Points on a hilly landscape, in no order, each with its height.
From any point a ball rolls to the lowest of the 5 points nearest to it. It stops when none of these is lower. Distance is the straight distance between rows; heights are no part of it.
Dosaz: [94 87 108 108 107 102 116 99 69 112 95 87 101 92 94 67 84 100 94 88 104 93 103 64 102 98 124 97 99 102 114 126 85]  height 1.19
Goz: [102 96 99 117 107 110 115 72 120 98 106 140 118 81 89 104 105 108 97 95 76 97 140 121 95 96 114 107 93 110 68 102 83]  height 3.62
fupe: [100 103 109 118 105 102 121 110 86 110 104 110 98 85 91 88 93 103 99 91 88 94 117 88 86 90 90 91 92 115 103 117 103]  height 6.04
serif: [106 85 94 121 98 107 114 85 97 114 98 127 111 81 91 91 106 108 100 93 81 105 118 99 96 93 106 100 94 109 92 122 90]  height 5.46
fim: [108 134 119 100 92 105 103 118 112 93 102 113 100 95 96 117 122 103 98 103 96 96 103 110 94 107 82 94 90 104 110 93 113]  height 5.41
Paf: [111 119 111 100 91 104 93 105 114 96 100 111 94 99 101 115 118 107 103 110 95 99 96 117 95 107 88 92 95 101 115 90 110]  height 4.94
lubib: [97 88 100 112 105 95 110 100 81 110 92 97 95 88 94 85 99 102 97 98 95 96 98 88 104 101 110 90 99 107 118 120 93]  height 3.97
Bod: [93 83 108 96 108 94 113 99 68 110 90 77 95 95 100 67 86 93 95 95 115 92 90 67 112 105 130 95 105 95 118 124 82]  height 2.06
zupof: [109 101 83 115 88 100 92 70 140 86 83 124 111 102 102 135 105 115 99 110 94 102 102 125 100 121 116 101 97 111 89 72 97]  height 1.35
tinut: [92 87 100 94 112 86 105 100 72 106 88 77 90 110 97 73 86 93 95 105 118 90 82 84 118 103 125 93 106 90 124 119 85]  height 2.22
buti: [104 89 96 115 96 98 95 89 92 105 91 104 96 96 94 97 108 101 101 107 92 105 92 105 105 106 102 91 101 104 119 110 98]  height 4.00
saz: [111 105 101 96 94 111 77 89 116 87 94 105 97 115 109 124 117 102 100 112 98 113 86 124 105 115 91 104 102 94 109 74 113]  height 2.34
Bur: [93 88 99 67 105 108 67 89 104 77 106 82 93 132 121 103 110 85 104 115 109 131 76 123 103 99 77 117 107 73 100 74 117]  height 4.42
fasa: [101 141 120 98 93 93 112 139 102 100 116 101 91 88 97 113 110 100 96 97 103 87 108 95 81 91 68 95 91 107 102 96 111]  height 6.77
disi: [95 139 119 96 96 84 116 148 94 105 126 90 84 87 95 110 87 97 99 95 101 72 116 82 80 81 64 95 91 114 84 102 113]  height 1.22
Fede: [106 110 103 112 93 103 103 97 108 96 95 119 96 93 92 112 115 109 102 107 91 100 109 113 94 105 95 90 92 109 109 99 102]  height 3.39
Kipi: [111 115 103 116 101 109 127 106 93 105 114 129 106 80 88 98 91 116 101 87 81 99 131 92 79 82 81 92 89 114 82 115 105]  height 5.81
nin: [116 81 82 95 97 115 64 75 102 87 97 92 88 136 119 130 100 102 90 113 98 121 68 121 107 104 101 121 115 91 101 70 104]  height 2.41
zozi: [82 101 109 81 101 91 89 123 99 99 111 80 90 108 91 100 102 91 110 106 115 92 92 109 99 96 82 94 98 91 118 94 115]  height 3.57
timun: [107 67 99 93 93 112 106 76 78 118 98 105 128 87 111 71 105 104 88 92 97 104 101 72 118 97 138 99 91 88 88 128 64]  height 4.61
mimug: [92 109 110 68 100 103 77 108 117 81 109 85 96 114 108 103 118 89 114 108 113 119 82 121 100 103 69 106 103 78 102 79 118]  height 4.93
begi: [104 113 113 91 92 99 92 115 108 96 108 99 92 100 97 113 117 99 104 105 100 98 94 111 98 108 81 93 94 97 116 92 112]  height 4.85
Geboz: [95 92 100 90 103 97 80 104 92 99 103 83 86 115 100 97 105 93 107 112 102 103 81 110 107 101 93 97 105 89 121 97 113]  height 2.30
davu: [87 96 109 107 110 95 122 112 70 115 105 76 92 88 95 72 71 95 96 85 107 87 115 60 102 91 113 99 101 109 107 118 93]  height 3.53
num: [103 87 82 123 92 96 93 67 125 100 88 126 113 98 94 111 109 109 94 105 86 105 108 118 102 111 124 104 98 110 81 93 83]  height 2.07
tad: [105 72 100 97 96 106 105 82 69 112 91 96 121 89 112 68 99 103 95 94 106 103 96 63 112 103 139 98 95 90 104 128 65]  height 3.30
lib: [99 144 121 79 94 106 102 133 127 87 107 101 106 98 98 110 130 93 102 99 105 98 90 112 96 106 70 103 98 91 102 81 115]  height 6.02
nosu: [100 75 96 98 104 116 108 82 88 124 114 129 132 71 99 82 102 106 86 79 85 100 122 95 109 88 130 106 93 90 71 127 75]  height 6.52
mivi: [110 121 102 97 89 103 102 85 158 71 78 125 132 100 114 154 98 112 101 110 99 93 103 130 92 127 120 103 91 110 78 66 99]  height 1.94
didut: [92 131 123 74 95 98 93 134 117 90 112 90 97 98 98 107 118 93 106 99 110 99 90 109 95 101 69 101 92 91 105 87 112]  height 3.59
kap: [112 78 85 93 100 98 75 83 83 99 89 89 90 124 111 99 99 97 96 115 101 108 68 107 114 107 113 102 108 87 114 97 105]  height 1.72
bup: [72 86 98 73 106 87 87 120 100 100 107 68 90 119 97 91 88 86 113 108 132 99 89 104 109 93 94 101 108 81 117 96 117]  height 3.13
rim: [97 132 105 103 108 85 120 134 78 112 122 78 75 90 104 99 64 93 107 89 98 67 137 67 85 76 76 97 98 122 74 109 113]  height 8.27
kozu: [108 116 102 114 96 100 113 85 134 83 90 138 120 91 95 125 105 112 101 106 89 93 127 127 90 110 112 101 89 112 79 88 93]  height 1.85
vuge: [105 77 95 107 102 96 99 88 81 107 84 91 101 100 103 77 98 98 94 105 99 104 83 85 111 107 123 92 102 98 114 120 85]  height 2.79
naf: [105 130 113 110 107 90 127 126 80 107 121 97 86 82 97 98 80 101 105 88 93 83 124 76 76 81 70 89 93 120 85 107 110]  height 8.42
Kosap: [120 130 109 93 93 120 85 98 141 79 85 115 110 103 116 137 119 101 100 109 100 106 90 122 106 123 93 108 102 93 98 68 114]  height 4.81
rov: [83 141 118 67 97 97 97 139 129 87 107 90 111 98 98 101 127 86 107 87 110 103 87 107 90 103 61 112 103 86 95 85 117]  height 5.13
mip: [96 84 96 89 108 91 89 105 82 104 95 81 86 113 97 90 98 92 103 112 107 103 80 105 113 101 105 95 108 91 125 105 104]  height 1.57
melim: [103 94 99 122 98 104 116 96 92 106 99 120 104 83 90 91 102 106 97 95 82 105 119 99 90 90 99 94 92 115 100 116 99]  height 4.49
datun: [117 94 90 102 93 109 75 79 115 89 88 105 96 119 107 128 110 104 99 114 95 117 78 123 107 117 100 107 104 94 103 73 107]  height 1.30
tisok: [99 77 100 105 102 98 111 93 75 108 90 92 103 95 102 75 97 100 97 97 99 101 95 74 110 101 124 91 104 103 117 127 82]  height 2.17
Dalod: [81 95 108 94 107 85 99 125 92 106 111 75 82 103 91 93 90 87 106 105 111 85 99 97 100 97 92 90 99 100 120 104 108]  height 2.94
nim: [83 99 111 98 111 91 120 112 68 115 99 65 81 99 95 66 75 92 91 89 129 81 113 57 113 97 130 107 109 94 108 116 79]  height 4.73
der: [119 115 104 103 92 111 87 95 126 84 89 113 103 104 104 130 119 107 102 106 98 108 95 123 99 122 97 99 97 102 104 78 111]  height 3.60
rof: [110 134 117 105 92 103 117 114 114 94 103 128 102 87 95 116 117 108 99 104 93 96 114 112 86 102 86 91 90 110 97 100 108]  height 3.99
roner: [107 92 90 119 95 98 104 76 117 101 92 131 111 89 92 107 109 109 95 101 83 101 118 116 101 105 115 103 96 113 86 101 86]  height 2.49
kud: [105 117 114 86 95 107 87 106 117 89 100 99 95 106 103 115 121 96 108 107 104 108 89 120 101 111 79 99 99 89 111 80 113]  height 3.96
beme: [98 102 108 108 99 95 101 111 90 103 103 98 88 97 92 96 102 102 104 101 94 97 103 99 96 101 89 86 93 105 119 110 107]  height 5.12
Pir: [109 125 116 110 98 95 127 125 84 106 117 108 89 88 93 100 91 101 99 90 92 86 120 85 78 83 71 91 88 117 94 108 113]  height 7.99
pato: [105 104 104 99 95 98 89 103 103 98 100 98 89 102 94 108 115 101 105 110 98 104 91 114 103 108 90 91 97 98 120 94 110]  height 4.62
gid: [115 95 80 112 90 103 78 72 126 89 82 116 105 115 104 131 103 111 102 105 91 109 91 126 103 118 118 101 101 107 93 70 100]  height 1.08
rotuf: [95 117 114 75 97 103 86 120 116 89 106 89 96 105 98 107 120 93 112 105 111 109 90 115 100 102 73 102 95 85 111 82 117]  height 0.69
Mesav: [74 82 93 59 102 94 76 101 102 78 107 73 96 131 115 89 96 77 115 110 128 131 81 118 96 91 77 109 106 74 105 91 118]  height 4.08
gubof: [118 72 59 116 89 99 76 61 104 96 81 103 105 125 109 116 98 116 81 109 97 114 65 112 105 107 129 112 117 95 85 81 81]  height 1.65
nefu: [76 105 110 101 111 85 113 127 82 111 110 74 77 99 94 87 75 92 104 97 114 77 115 77 96 89 91 95 97 108 109 107 105]  height 4.59
gide: [108 135 121 106 94 102 121 126 99 100 109 116 94 86 96 111 110 103 95 95 93 90 117 100 80 91 73 89 88 112 100 102 109]  height 6.07
duv: [96 104 107 94 102 96 95 116 98 97 107 91 91 101 95 104 111 95 108 108 100 98 96 108 102 100 81 90 92 96 118 97 114]  height 4.24
meb: [108 101 96 109 107 117 117 76 114 103 116 141 118 74 83 97 99 110 100 90 75 96 141 117 96 89 105 106 94 104 64 107 87]  height 3.21
Livu: [111 85 84 119 91 98 89 74 109 101 81 118 103 102 97 107 111 110 99 109 92 107 96 112 108 110 118 99 102 107 98 97 95]  height 1.98
temen: [90 107 108 112 111 93 123 122 70 113 114 81 87 85 95 84 67 95 100 85 99 83 123 65 85 82 92 95 97 115 98 118 106]  height 5.43
Simug: [84 117 111 105 105 81 118 136 82 112 119 75 77 94 100 94 76 89 105 95 106 69 127 74 89 80 79 99 97 117 93 105 112]  height 6.65
nimum: [102 135 119 98 94 100 108 130 111 99 112 106 91 90 94 112 116 102 101 100 99 90 105 103 88 96 77 90 93 105 106 96 112]  height 7.23
nubak: [105 110 110 76 98 107 76 105 117 85 103 90 97 115 105 115 117 94 109 106 108 114 82 121 102 105 74 105 103 84 106 78 117]  height 3.85
salu: [108 128 105 111 111 95 124 120 75 113 123 94 94 82 95 94 64 106 110 74 88 83 132 64 80 74 70 90 96 123 75 112 115]  height 8.41
Pipog: [91 139 117 69 100 106 94 131 137 78 102 89 110 105 102 101 135 87 106 95 106 111 81 112 89 107 61 108 106 86 95 81 116]  height 6.05
Zus: [115 128 113 102 91 111 102 102 139 83 83 131 118 96 103 134 112 108 97 109 95 98 108 127 92 124 106 102 93 106 94 78 108]  height 2.76
dud: [107 105 99 117 90 104 105 83 120 93 87 131 108 93 96 120 115 112 99 105 92 100 114 120 97 109 109 99 91 109 94 97 98]  height 2.29
Sedi: [72 86 96 59 102 89 80 118 105 86 109 72 97 123 105 89 93 79 120 104 129 118 86 109 100 93 79 104 102 79 102 91 122]  height 4.14
Buge: [113 121 108 115 91 109 123 99 114 93 97 139 108 84 91 109 106 116 100 104 89 98 129 115 80 101 95 97 91 114 87 103 99]  height 2.53
zuki: [105 68 90 103 95 103 99 71 89 115 98 116 126 84 106 82 111 103 88 92 89 101 103 88 116 101 140 108 95 95 77 123 60]  height 6.15
vifoz: [110 72 75 115 88 94 88 63 98 106 84 111 116 100 106 92 108 108 91 102 90 110 82 97 117 111 134 101 107 99 85 110 64]  height 3.95
zuseb: [68 86 95 80 110 82 105 123 91 109 100 61 83 122 92 79 75 86 105 102 141 87 97 93 117 95 117 103 111 85 116 107 106]  height 3.54
sesuf: [98 133 118 73 96 110 90 119 122 81 101 94 107 105 104 109 129 91 108 102 108 109 84 115 98 109 69 106 101 82 99 77 115]  height 4.78
vami: [121 75 60 111 90 106 71 66 111 89 87 103 102 130 115 129 94 114 85 113 96 120 64 114 99 104 124 122 120 96 91 67 94]  height 1.09
det: [97 85 103 113 101 106 117 99 78 112 102 108 108 84 95 78 94 102 95 90 92 99 109 77 97 93 110 95 97 107 104 128 91]  height 4.84
bim: [107 94 96 78 100 115 67 84 111 82 104 85 92 130 118 113 110 90 101 115 103 123 76 120 105 105 78 117 107 82 103 69 112]  height 3.83
Mumu: [79 89 97 87 110 84 97 118 87 106 104 69 83 117 94 87 86 84 106 105 121 89 90 96 107 99 100 97 105 93 123 108 107]  height 2.38
Lifeb: [104 89 93 82 105 100 74 95 96 95 102 87 89 120 106 105 104 93 104 115 104 111 75 118 111 103 93 101 103 88 121 93 114]  height 2.96
nipev: [96 77 102 106 101 102 114 91 75 111 91 101 115 85 107 72 99 103 93 92 97 101 99 72 106 101 126 98 98 99 108 131 77]  height 2.98
kif: [116 76 83 105 95 95 85 79 80 106 77 100 106 115 111 91 100 101 94 111 100 109 68 96 115 107 128 98 110 93 106 113 85]  height 3.50
Mudu: [91 87 98 96 107 87 99 105 80 105 96 80 90 107 95 82 88 94 101 108 111 95 87 94 115 103 114 93 105 92 125 115 97]  height 1.70
dos: [109 115 108 118 98 102 122 108 94 105 107 116 95 85 90 98 100 107 105 97 85 96 120 97 82 90 83 89 89 113 97 111 109]  height 6.98
zafog: [107 98 95 110 106 119 127 91 91 117 123 129 117 74 85 87 86 114 107 73 77 98 132 83 87 77 89 99 97 110 71 121 100]  height 3.56
tuge: [91 130 115 91 98 90 108 141 100 102 116 89 88 95 96 110 102 93 102 96 107 84 106 95 87 90 71 94 89 104 101 100 111]  height 5.73
Kod: [97 154 124 74 100 112 102 133 138 85 101 103 117 97 102 109 135 87 98 97 101 101 86 112 94 111 69 113 107 91 98 82 115]  height 6.95
luvud: [101 90 98 110 109 120 121 85 97 113 116 134 121 73 86 92 99 108 101 83 75 101 132 102 93 82 103 106 98 106 69 120 90]  height 3.19
lovut: [97 88 101 117 103 103 115 98 87 110 98 111 102 84 93 85 97 103 98 94 86 101 114 86 97 96 103 93 94 111 105 125 93]  height 4.87
Tuni: [86 87 102 98 114 87 107 108 74 107 96 76 87 105 96 77 87 92 97 99 115 90 91 87 112 101 112 93 102 96 123 115 94]  height 2.08
das: [88 78 94 65 108 99 73 98 96 90 110 76 91 131 113 96 97 84 106 111 113 121 72 117 108 93 92 113 107 78 110 90 112]  height 3.52
nabib: [71 95 101 93 113 83 115 122 82 114 100 58 77 110 92 71 73 89 100 99 135 76 106 79 116 92 122 99 111 92 113 111 93]  height 3.47
lud: [114 145 123 89 98 118 103 114 134 79 95 115 112 95 104 128 125 98 101 103 98 100 94 116 97 122 87 106 100 95 104 76 114]  height 6.46
zoma: [98 78 104 103 99 97 111 89 67 110 87 89 109 91 103 65 93 98 94 92 108 101 93 69 112 105 133 94 100 94 111 130 75]  height 2.27
gili: [85 91 101 95 113 85 111 110 72 110 94 66 83 107 95 69 79 91 97 99 125 86 92 80 119 103 122 96 112 91 120 115 89]  height 2.61
suk: [119 88 73 109 90 109 72 71 120 83 89 108 101 125 113 137 98 111 92 111 101 114 78 120 100 115 114 116 113 98 91 60 105]  height 0.65
sur: [116 76 60 114 95 116 71 62 112 82 96 99 99 139 122 144 91 119 74 112 102 118 58 114 88 103 125 131 124 92 89 50 92]  height 1.60
mopa: [100 95 101 119 105 110 125 97 82 116 118 116 110 78 89 84 87 112 100 80 83 100 126 78 85 79 89 95 92 113 86 127 100]  height 5.49
nenu: [88 95 106 112 112 93 117 115 77 111 105 89 88 87 92 84 79 95 99 92 94 81 114 72 95 89 96 94 97 112 111 116 98]  height 4.58
bana: [113 73 76 112 93 97 82 74 91 106 81 108 106 109 106 99 104 107 93 106 94 112 78 104 111 111 125 102 109 100 98 103 84]  height 2.80
rana: [120 69 72 112 90 93 83 65 93 105 77 103 111 110 111 94 106 108 89 106 95 112 69 95 114 108 134 103 108 95 89 107 71]  height 3.71
mure: [109 90 89 121 94 101 96 82 116 100 84 125 105 96 94 103 112 108 102 104 88 109 103 116 99 108 112 97 97 111 100 102 93]  height 2.20
Pag: [107 118 109 118 103 100 126 113 81 108 116 107 99 82 93 95 80 109 105 83 86 92 127 75 77 81 75 89 94 121 90 116 109]  height 8.09
mizag: [112 81 88 86 103 115 61 75 101 86 105 89 88 137 125 119 104 96 90 120 101 124 70 122 104 98 91 123 113 85 102 70 109]  height 2.86
Tuk: [95 115 114 103 101 89 108 127 92 106 116 94 81 93 92 98 96 97 103 99 99 84 109 92 86 90 77 87 91 106 109 104 109]  height 6.09
Mir: [113 77 69 123 92 99 78 63 107 101 81 110 104 110 104 108 103 111 90 103 93 112 81 114 111 113 128 108 110 101 92 95 83]  height 2.09
Sufe: [115 81 76 111 89 101 79 72 113 97 84 109 101 118 106 120 106 111 92 111 95 112 76 116 109 113 119 104 111 102 101 83 96]  height 1.52
Fekob: [105 73 90 114 96 100 102 80 81 109 84 103 116 92 107 78 108 105 92 100 93 108 88 87 112 107 129 94 100 98 100 126 75]  height 3.75
Nug: [91 96 99 76 101 99 76 101 104 91 112 82 90 120 103 102 107 86 110 111 113 113 81 119 107 100 81 101 101 79 114 86 119]  height 3.41
Nez: [118 94 92 98 99 119 71 74 121 82 98 100 97 127 117 128 110 101 97 113 102 117 79 123 103 112 97 115 109 89 102 62 114]  height 1.64
Veked: [81 93 108 100 114 88 116 118 79 113 101 71 80 98 96 74 76 92 97 94 115 78 111 72 104 91 112 98 106 104 113 112 93]  height 4.11
zibo: [100 83 99 108 110 114 117 87 86 121 117 128 125 72 89 83 95 108 97 76 77 100 127 86 99 83 108 102 94 103 77 127 89]  height 4.77
Gegi: [109 68 90 102 90 104 99 72 88 111 87 107 129 88 114 78 108 102 90 95 92 106 96 81 114 104 138 97 95 94 85 123 61]  height 5.23
goro: [86 102 107 62 102 101 77 103 117 75 102 81 100 124 114 94 114 83 115 107 116 131 81 122 92 96 62 110 103 73 95 79 118]  height 5.30
tem: [91 91 108 109 108 102 124 98 66 115 108 91 105 83 99 73 78 102 92 82 99 91 111 58 99 89 115 99 99 107 108 125 90]  height 2.43
nalon: [111 128 105 101 95 110 102 93 152 73 80 130 124 95 114 147 102 107 96 112 99 97 98 124 99 128 110 105 93 107 83 68 106]  height 2.24
rom: [84 93 104 107 113 91 115 117 77 113 104 80 84 94 92 80 79 93 99 95 111 83 108 76 98 95 104 92 101 108 115 116 100]  height 4.12
Vipo: [81 112 104 106 114 83 121 130 77 112 112 68 74 91 101 86 61 88 105 91 111 68 134 67 98 81 92 102 104 119 93 110 107]  height 5.68
keba: [108 107 101 121 92 104 113 94 104 102 97 131 106 84 87 102 109 113 101 101 85 100 126 108 88 97 100 95 91 112 95 108 98]  height 3.31
direz: [100 84 96 115 105 112 113 76 100 116 109 131 121 74 92 88 105 104 95 86 78 104 126 103 99 88 114 105 95 105 79 120 83]  height 4.37
lepur: [102 73 93 109 96 109 102 74 95 116 101 124 126 79 101 84 107 102 88 87 79 105 111 97 116 96 133 108 96 98 75 119 72]  height 5.94
rizo: [77 79 92 64 111 90 83 109 96 95 104 71 90 128 104 89 91 81 110 110 126 109 82 111 113 93 98 105 110 78 115 96 115]  height 2.90
mapif: [108 121 105 109 91 106 108 95 129 86 88 132 110 94 99 121 114 111 99 110 89 98 116 122 92 110 105 96 92 111 95 89 100]  height 2.21
Zugum: [101 84 92 118 97 99 101 89 93 108 90 112 103 88 96 93 108 105 101 101 87 106 105 103 99 104 111 91 101 108 106 117 90]  height 4.13
razaz: [95 78 102 105 105 110 117 86 77 118 103 114 121 81 99 74 93 104 90 85 88 102 111 75 101 92 121 100 96 104 96 133 81]  height 4.48
Dal: [114 132 116 102 91 109 105 109 123 87 91 127 103 95 102 125 121 109 99 108 93 102 105 120 92 113 95 97 93 108 103 86 113]  height 3.28
Lota: [106 100 105 116 95 103 105 97 94 105 97 115 97 92 92 98 107 106 102 103 93 103 110 99 93 97 97 92 95 114 110 110 99]  height 4.54
bima: [80 114 110 60 99 95 87 120 123 77 101 79 106 118 109 90 117 79 118 98 118 126 78 116 89 98 59 111 106 75 92 83 117]  height 6.06
mul: [103 81 94 112 96 99 101 87 84 106 88 102 100 95 102 89 103 99 96 105 94 104 94 91 113 104 118 93 102 103 114 120 87]  height 3.33
Tuze: [89 99 110 107 107 89 108 122 84 111 104 88 88 92 91 91 89 95 100 99 101 84 106 89 92 91 87 89 96 108 112 111 102]  height 5.21
tife: [109 118 109 79 98 115 76 98 125 75 98 93 101 119 114 113 126 96 108 109 104 120 83 123 102 113 73 110 101 80 102 73 114]  height 5.82
tasa: [107 96 98 105 112 127 124 86 102 120 128 134 122 68 75 90 89 118 105 70 75 94 136 98 95 77 95 104 99 102 63 118 95]  height 1.26
mub: [120 80 71 107 94 105 71 71 95 97 86 96 90 128 114 116 100 106 88 113 98 117 66 116 112 108 116 113 115 94 104 84 100]  height 1.81
Mitiz: [115 70 86 106 94 94 90 72 79 109 78 100 119 100 110 80 102 104 94 103 98 110 78 87 117 109 135 97 101 88 93 120 69]  height 4.56
dilis: [113 85 89 87 101 103 68 86 99 97 97 94 90 123 110 111 107 99 102 115 102 116 74 117 115 107 100 104 113 89 115 84 111]  height 2.51
gozu: [101 75 99 110 103 106 113 86 81 114 98 114 120 86 102 81 103 102 94 90 88 105 108 81 104 95 125 101 95 105 99 127 79]  height 4.29
dov: [70 98 107 97 112 80 119 120 80 118 99 59 75 103 91 67 69 89 97 88 140 74 119 64 118 91 127 107 119 99 105 114 89]  height 4.23
kofid: [87 112 114 80 95 96 89 127 107 94 111 86 91 103 95 104 115 92 107 101 112 99 90 108 97 99 75 94 92 88 111 88 118]  height 2.95
lub: [98 151 124 88 94 101 112 143 112 99 113 103 97 91 95 116 120 96 97 94 102 87 100 102 84 96 70 100 95 101 103 91 114]  height 8.32
gup: [104 83 82 118 95 102 98 72 104 107 91 120 111 89 97 95 114 107 92 101 86 109 105 109 108 107 121 102 97 109 92 114 79]  height 3.05
pefo: [74 100 107 97 113 83 122 121 79 118 103 62 74 99 94 69 66 87 98 89 131 76 121 64 116 91 122 108 112 104 104 111 84]  height 4.22
mulo: [99 86 92 114 104 107 109 73 114 109 104 135 122 78 91 95 106 106 93 88 77 101 132 115 106 92 119 106 96 107 70 109 78]  height 3.38
Godu: [88 78 94 76 114 93 84 101 81 102 99 76 90 126 101 86 93 88 105 112 119 103 74 106 116 101 106 100 111 79 123 106 108]  height 2.19
pinan: [111 109 90 110 90 99 98 73 147 78 81 126 120 109 108 146 99 112 101 112 99 94 102 126 99 121 120 100 89 111 82 66 95]  height 1.51
Neze: [84 102 109 108 114 87 117 124 78 114 106 73 82 93 96 79 69 92 99 90 107 76 121 67 97 89 98 100 101 111 105 118 97]  height 4.27
namas: [85 88 96 73 106 96 83 109 93 97 109 76 91 119 103 95 96 88 110 110 115 104 81 115 109 98 87 102 106 83 117 94 115]  height 3.04
Fom: [108 139 120 84 96 115 95 114 135 83 96 106 107 98 105 120 130 94 104 104 99 105 91 120 100 118 79 104 102 91 102 77 118]  height 6.94
mim: [92 108 111 110 107 91 119 121 80 107 112 93 85 87 92 90 88 97 102 96 99 83 115 81 88 89 80 94 94 113 107 113 102]  height 5.58
tob: [97 103 103 110 107 101 127 112 77 115 113 96 98 85 95 86 75 103 101 80 91 89 125 67 84 83 90 95 94 115 98 121 106]  height 6.75
vakan: [101 117 108 111 108 94 125 120 78 108 118 93 89 87 94 91 73 101 103 83 90 84 128 66 79 79 76 93 96 119 87 116 110]  height 7.20
Toduv: [82 130 118 73 93 91 101 150 118 96 117 82 101 96 99 106 114 88 111 96 114 93 100 99 87 91 63 100 94 94 100 88 115]  height 4.89
Kepaf: [107 81 71 122 92 94 85 60 119 99 86 117 110 103 95 114 107 113 91 103 90 108 93 115 110 112 128 106 104 105 84 89 81]  height 2.13
Bar: [102 104 103 111 110 106 130 107 76 115 117 108 102 76 89 87 77 108 105 76 85 94 125 68 83 79 80 93 94 116 85 122 106]  height 6.92
bes: [114 124 109 98 90 109 96 104 127 85 93 117 104 99 104 124 122 103 102 110 99 104 97 120 95 115 90 98 97 99 108 80 114]  height 4.55
bib: [109 99 96 109 94 105 87 93 108 97 92 110 92 107 100 114 114 104 101 109 97 107 94 121 107 110 100 96 105 106 111 96 106]  height 3.73
ziz: [111 108 87 105 90 105 91 71 152 76 86 115 120 113 110 148 97 114 100 107 101 106 92 127 94 127 115 107 97 107 88 57 99]  height 1.20
Kep: [124 106 85 104 92 116 78 74 128 82 90 109 106 120 112 137 109 110 99 108 98 115 87 123 101 120 103 109 104 99 96 61 109]  height 1.04
zamo: [102 73 90 114 95 98 99 76 92 109 86 110 110 93 100 87 110 102 92 101 86 110 96 99 112 104 123 97 101 103 101 117 79]  height 4.04
zazas: [107 105 87 120 93 97 100 71 139 89 86 128 116 102 100 131 104 116 97 111 92 95 115 123 101 116 121 103 93 111 80 78 89]  height 1.55
radag: [111 84 84 108 98 101 78 81 94 99 85 102 96 113 105 109 104 104 100 111 92 113 75 111 116 111 111 100 109 98 110 96 101]  height 2.15
Safit: [111 91 86 118 89 100 91 72 118 98 89 122 105 104 95 118 110 110 98 112 90 111 97 116 105 112 114 99 100 109 100 90 97]  height 1.58
dipi: [72 104 106 100 113 84 118 127 85 117 108 64 76 100 94 82 67 86 101 94 124 72 123 68 106 85 104 101 110 109 102 108 98]  height 4.60
runan: [89 126 115 98 102 80 115 144 89 106 121 82 83 91 98 106 84 97 103 92 105 75 119 84 84 82 73 90 93 110 96 102 110]  height 4.95
lup: [94 118 107 110 115 89 124 128 73 113 118 76 78 88 99 90 59 94 106 85 97 75 132 62 87 79 82 95 99 121 84 113 110]  height 7.21
fep: [106 99 101 118 99 109 124 90 99 107 107 129 107 80 87 92 103 110 100 88 79 102 130 99 88 84 94 98 92 113 84 115 96]  height 4.50
gil: [102 101 102 81 100 105 78 104 106 93 103 92 89 112 100 107 112 96 107 109 106 109 84 117 108 105 82 96 98 88 115 86 116]  height 3.55
Fop: [74 82 94 74 113 85 94 117 90 102 104 63 88 120 96 83 80 87 108 106 131 97 87 101 115 94 108 99 113 79 117 104 113]  height 3.12
lavov: [104 136 109 103 108 87 124 130 81 110 122 87 85 85 103 102 67 99 108 84 95 73 128 67 78 76 67 90 96 121 75 108 113]  height 9.22
riru: [111 93 70 116 91 104 80 63 132 83 87 113 107 122 108 141 98 117 94 103 100 110 84 122 96 117 121 109 105 105 88 62 97]  height 0.86
ret: [77 95 104 71 101 89 88 125 105 96 111 74 88 119 94 95 93 84 114 103 126 102 90 107 102 94 82 95 100 82 112 95 120]  height 3.58
Kodib: [115 66 80 108 86 99 87 65 94 106 85 107 125 92 113 84 109 101 90 95 93 108 85 90 119 107 139 104 100 91 77 112 59]  height 5.18
Lotes: [101 82 93 100 106 94 85 90 83 102 90 88 92 113 101 94 97 95 98 107 101 103 76 101 115 107 113 90 108 94 122 109 100]  height 0.93
Dokil: [85 123 115 65 94 101 86 123 122 79 104 83 104 108 106 99 122 85 113 101 117 114 83 113 92 103 67 106 99 80 97 82 116]  height 5.96

Where does a ball stop that starts at each point below?
Pag -> Dosaz
Paf -> suk
melim -> suk
gide -> suk
Kepaf -> suk
mim -> Dosaz
lepur -> Dosaz
das -> Lotes
Tuze -> Dosaz
zozi -> Lotes
ret -> Lotes

Call two points neighbours if one is among the 5 nearest of the other. Go from one point of each pair to the other, from neighbour to neighbour, staying as low as possible. Name the highest point that can't be avoided.
suk, rotuf -> zozi
disi, rotuf -> tuge
tasa, Lotes -> mulo
Lotes, suk -> mub
